Points on a hilly landscape, in no order, each with its height.
From any point a ball takes the steepest step (drop divided by distance) to one of its 6 nearest points. It stops when none of these is lower. Distance is the straight distance between rows; heights are no part of it.
<535> height 316: [121 111  81 104  78 118 119 158 137 109 141 129 130 124]
<596> height 132: [137 125 179 135 186 145 107  68 148 141  91 141 138 135]
<53> height 220: [132 141  67 117  63 142 159 143 126 109 144 110 140 119]
<584> height 446: [ 56  78 113 144 106 120 101 209 143 116 128  79 180 156]
<532> height 714: [139 140 103 103 112 137 113 122 129 113 146 149  96 107]
<486> height 171: [116 112 172 124 187 108 154 105 171 153  85 121  98 103]
<282> height 370: [149 126 211 131 123 156 117  59  71 149  82 135 213 162]
<206> height 285: [ 87  83 103 134  81 105  96 198 150  98 135  98 158 140]
<54> height 475: [145 186  62 139 106 152 177 133 112 146 148 122 133 133]
<422> height 188: [126 136  78 134  51 129 170 159 132  94 146  93 159 120]
<307> height 67: [141 122 166 127 180 129 114  84 158 135 105 151 106 124]
<534> height 199: [148 133 186 131 169 157  97  54 125 135  95 143 148 139]
<552> height 147: [127 115 155 127 180  99 136 114 166 139 105 139  90 115]
<153> height 109: [105  92 148 122 151  73 145 161 154 137 126 130  82 106]
<398> height 410: [157 155 180 137 155 162 109  59 104 128 120 150 135 123]
<75> height 77: [158 150 205 151 137 161 120  53  72 139 106 142 179 148]
<536> height 62: [148 163 106 109 114 151 127 110 113 122 147 153 105 110]
<386> height 824: [149 178  96 118 115 159 151 117  95 138 148 141 108 119]
<623> height 577: [162 184 172 159 150 157 134  76  56 146 140 140 149 137]
<359> height 480: [137 129 114 106 116 125 107 129 141 119 145 154  92 117]
<530> height 510: [153 187  48 155 113 146 183 136 124 156 142 105 142 150]
<49> height 601: [158 151 157 126 152 159 109  73 111 119 133 161 117 114]
<220> height 286: [149 135 201 133 146 169 106  48  94 134  96 140 178 147]
<110> height 413: [ 73  76 108 145  94 119 101 206 152  92 131  83 188 152]
<10> height 800: [153 196 105 148 145 156 147 108  73 164 154 139 125 139]
<367> height 127: [108  89  96 114  93  94 104 187 144 115 132 115 124 135]
<137> height 155: [110  91 103 111 113  92 107 173 148 120 139 128  96 130]
<389> height 439: [147 171  53 149  93 137 193 142 134 144 146  99 145 145]
<429> height 474: [137 137  78 106  87 136 132 144 128 112 143 132 108 115]
<242> height 73: [104  89 128 116 136  77 123 183 145 127 138 126  93 123]
<561> height 251: [ 88  88 107 148  75 133 107 189 146  70 144  82 198 145]
<518> height 120: [134 113 142 123 166 113 115 117 164 125 124 148  88 120]
<109> height 522: [131 119  91 101  95 132 115 143 137 113 139 143 110 117]
<170> height 837: [157 189 136 146 145 161 140  90  71 143 149 146 126 125]
<605> height 913: [157 173 142 131 139 161 120  83  93 129 144 153 122 110]
<322> height 497: [161 165 189 153 147 164 125  65  68 130 128 144 152 133]
<519> height 107: [ 95  92 164 124 151  75 160 164 148 136 112 120  88  97]
<4> height 325: [144 169  59 127  82 147 177 140 120 132 148 109 136 123]
<578> height 332: [157 138 208 151 137 152 141  60  55 151 108 134 199 165]
<142> height 153: [109 107  81 120  52 128 128 175 139  95 140  95 162 130]
<30> height 156: [ 85  83 106 118 109  87 110 199 139 122 139 107 127 137]
<213> height 122: [126 117 167 128 195 118 134 101 169 149  86 136 101 118]
<191> height 208: [141 129 145 122 162 131 101  94 141 119 130 155 101 116]
<28> height 100: [120  94 123 114 141  86 115 166 155 128 139 135  91 122]
<203> height 117: [ 84  80 123 124 117  75 118 205 140 135 137 104 114 132]
<160> height 187: [106 101 175 116 166  85 177 138 157 136  89 116  88  87]
<79> height 68: [127 110 125 116 142 104 111 140 157 123 136 150  86 119]
<484> height 194: [126 123 174 124 199 135 123  78 160 158  79 136 123 133]
<17> height 162: [ 67  78 113 126 111  87 117 217 129 130 135  96 131 140]
<563> height 211: [141 119 125 114 141 120 107 121 152 121 137 152  89 117]
<211> height 624: [150 194  65 152 132 159 169 123 101 164 147 118 129 148]
<207> height 204: [101  92  86 122  75 120 108 185 144  95 142 105 158 139]
<504> height 128: [146 130 165 129 172 146 103  77 141 127 114 151 110 122]

For each start below, name the point where the ball stops.
<398> => <307>
<160> => <79>
<170> => <75>
<584> => <79>
<367> => <79>
<30> => <79>
<110> => <142>
<49> => <307>

For each start below, name every point that the ball comes to, in order.
<28> => <242> <79>
<535> => <367> <203> <242> <79>
<211> => <4> <53> <142>
<530> => <4> <53> <142>
<137> => <242> <79>
<10> => <54> <4> <53> <142>
